Each row is a point on a landscape with many valleys, with its height.
From any point a ball takes the steepest step (drop divided by distance) to one of its 4 nearest points. It stops when none of these is lower. Distance is the straight distance between rows; heights are no part of it.
k_889: [101  82 157 152 149 116  61  79 184]  height 658
k_628: [114  91 180 127 152 148  95  64 153]  height 660
k_174: [145 122 144 104 160 154 135 142 131]  height 478
k_279: [ 91  78 165 150 146 134  71  53 167]  height 689
k_413: [125 105 164  90 164 127  98 129 164]  height 528
k_384: [112  89 160 101 156 104  72 140 176]  height 547
k_536: [172 156 111 162 136 134 144 105  93]  height 375
k_159: [138 139 101 130 136 140 157 170 122]  height 349
k_218: [150 143  95 143 132 136 156 155 109]  height 338
k_240: [144 129 127 111 157 151 144 155 127]  height 415
k_351: [125 100 161  89 159 123  94 141 159]  height 518
k_681: [114 100 173 114 158 129  78  91 166]  height 624
k_634: [115 166  91 143  63  91 154 126  78]  height 271
k_409: [159 159  99 155 130 129 151 129  97]  height 319
k_774: [161 138 140 137 160 169 142 118 115]  height 450
k_268: [111  87 157 116 157 102  66 121 178]  height 553
k_150: [136 135 107 115 142 144 155 172 132]  height 362
k_424: [114  92 167 100 157 113  76 123 171]  height 535
k_611: [107  92 172 126 152 132  83  80 166]  height 656
k_617: [153 131 160 131 164 173 131  92 123]  height 566
k_213: [106 155  94 138  45  88 156 133  88]  height 136
k_953: [127 109 159  90 160 136 109 138 147]  height 525
k_253: [ 90 149 100 143  38  93 161 154 111]  height 557
k_144: [146 175  99 151  90  96 145  97  64]  height 582
k_425: [123 155  77 153  80  98 155 147 100]  height 303
k_70: [114  94 179 121 154 138  83  76 160]  height 653
k_671: [121 100 179 111 156 146  97  83 153]  height 665
k_38: [141 119 164 116 163 159 118 101 135]  height 586
k_484: [130 154  79 149  89 106 157 146  98]  height 264
k_307: [160 140 121 130 152 153 150 142 117]  height 387
k_934: [143 165  83 149  91  98 155 122  82]  height 361
k_783: [145 123 153 109 161 163 129 121 131]  height 609
k_400: [127 162  88 149  76  92 155 125  83]  height 336
k_583: [112 155  86 148  64  94 162 148  97]  height 343
k_432: [119  96 169 112 157 128  79 109 161]  height 578
k_563: [123 149  79 150  82 103 159 162 114]  height 314
k_862: [134 137  95 128 123 139 161 179 127]  height 350
k_130: [105  90 173 128 153 138  80  65 159]  height 661
k_251: [129 135  93 128 120 137 163 190 133]  height 355
k_623: [126 105 170 101 162 143 100 112 150]  height 679
k_98: [110  88 163 120 156 112  66 107 173]  height 573
k_285: [137 116 159  98 161 156 122 125 136]  height 649
k_106: [150 134 142 121 160 161 142 141 127]  height 244
k_56: [102  88 168 136 150 117  65  93 177]  height 613
k_139: [114 101 152  82 160 117  93 153 162]  height 516
k_495: [122 110 149  79 160 136 112 156 145]  height 505
k_393: [157 160  90 161 110 120 151 121  92]  height 334
k_32: [134 111 157  94 162 150 119 136 142]  height 562
k_787: [142 147  82 149 111 119 156 155 108]  height 325
k_77: [113 165  98 138  58  95 159 115  73]  height 298
k_447: [161 142 125 135 152 155 144 133 112]  height 398
k_568: [169 146 135 153 155 163 148 102 111]  height 488
k_696: [132 144  88 136 116 132 165 179 129]  height 342
k_138: [116  99 182 124 154 161  98  60 145]  height 662
k_851: [107 149  83 151  58  99 161 168 120]  height 410
k_949: [127 171  98 137  68  90 153 108  64]  height 425
k_464: [111 160  89 149  61  95 153 139  96]  height 288
k_243: [114  97 162  86 162 116  86 140 162]  height 522
k_544: [130 138  85 136 112 134 161 184 129]  height 347
k_673: [131 113 147  88 161 144 115 156 146]  height 498
k_942: [100  83 170 140 149 125  69  73 174]  height 651
k_738: [150 125 151 119 163 165 131 112 126]  height 524
k_29: [163 151 110 155 136 140 153 118  99]  height 339
k_547: [ 82 152 107 136  23  91 162 138  99]  height 273
k_720: [146 165  88 153 107 107 157 128  87]  height 324
k_284: [130 120 128  92 152 148 143 176 139]  height 496
k_620: [133 121 141  92 157 149 134 161 139]  height 475
k_372: [132 147  82 140 108 125 160 174 115]  height 335
k_636: [ 82  78 148 171 139 133  70  49 177]  height 780
k_265: [124 143  80 147 101 122 165 182 128]  height 346
k_646: [129 113 172 103 164 150 106 113 142]  height 670
k_546: [ 88 151 104 143  25  91 159 155 113]  height 567
k_677: [130 115 174 118 160 165 117  81 134]  height 580
k_899: [117 103 156  78 160 132 104 148 152]  height 510
k_136: [142 159  88 152 110 112 159 137  95]  height 306
k_293: [156 146 107 141 138 145 150 144 111]  height 352
k_502: [102 149  83 154  50  93 161 160 116]  height 491
k_202: [158 148  93 148 127 134 157 149 109]  height 337
k_176: [163 161 100 160 118 117 148 113  87]  height 357

Where does a ball stop that starts at each point below?
k_400 | k_213
k_568 | k_409
k_144 | k_484
k_720 | k_484

Call two points neighbours if one is among the 4 nearest of the other. Go from one point of each pair to the other, from neighbour to neighbour, staying as low as possible. Name the highest point that can't be avoided.
k_484 and k_106 | k_307
k_409 and k_213 | k_393
k_213 and k_484 | k_425
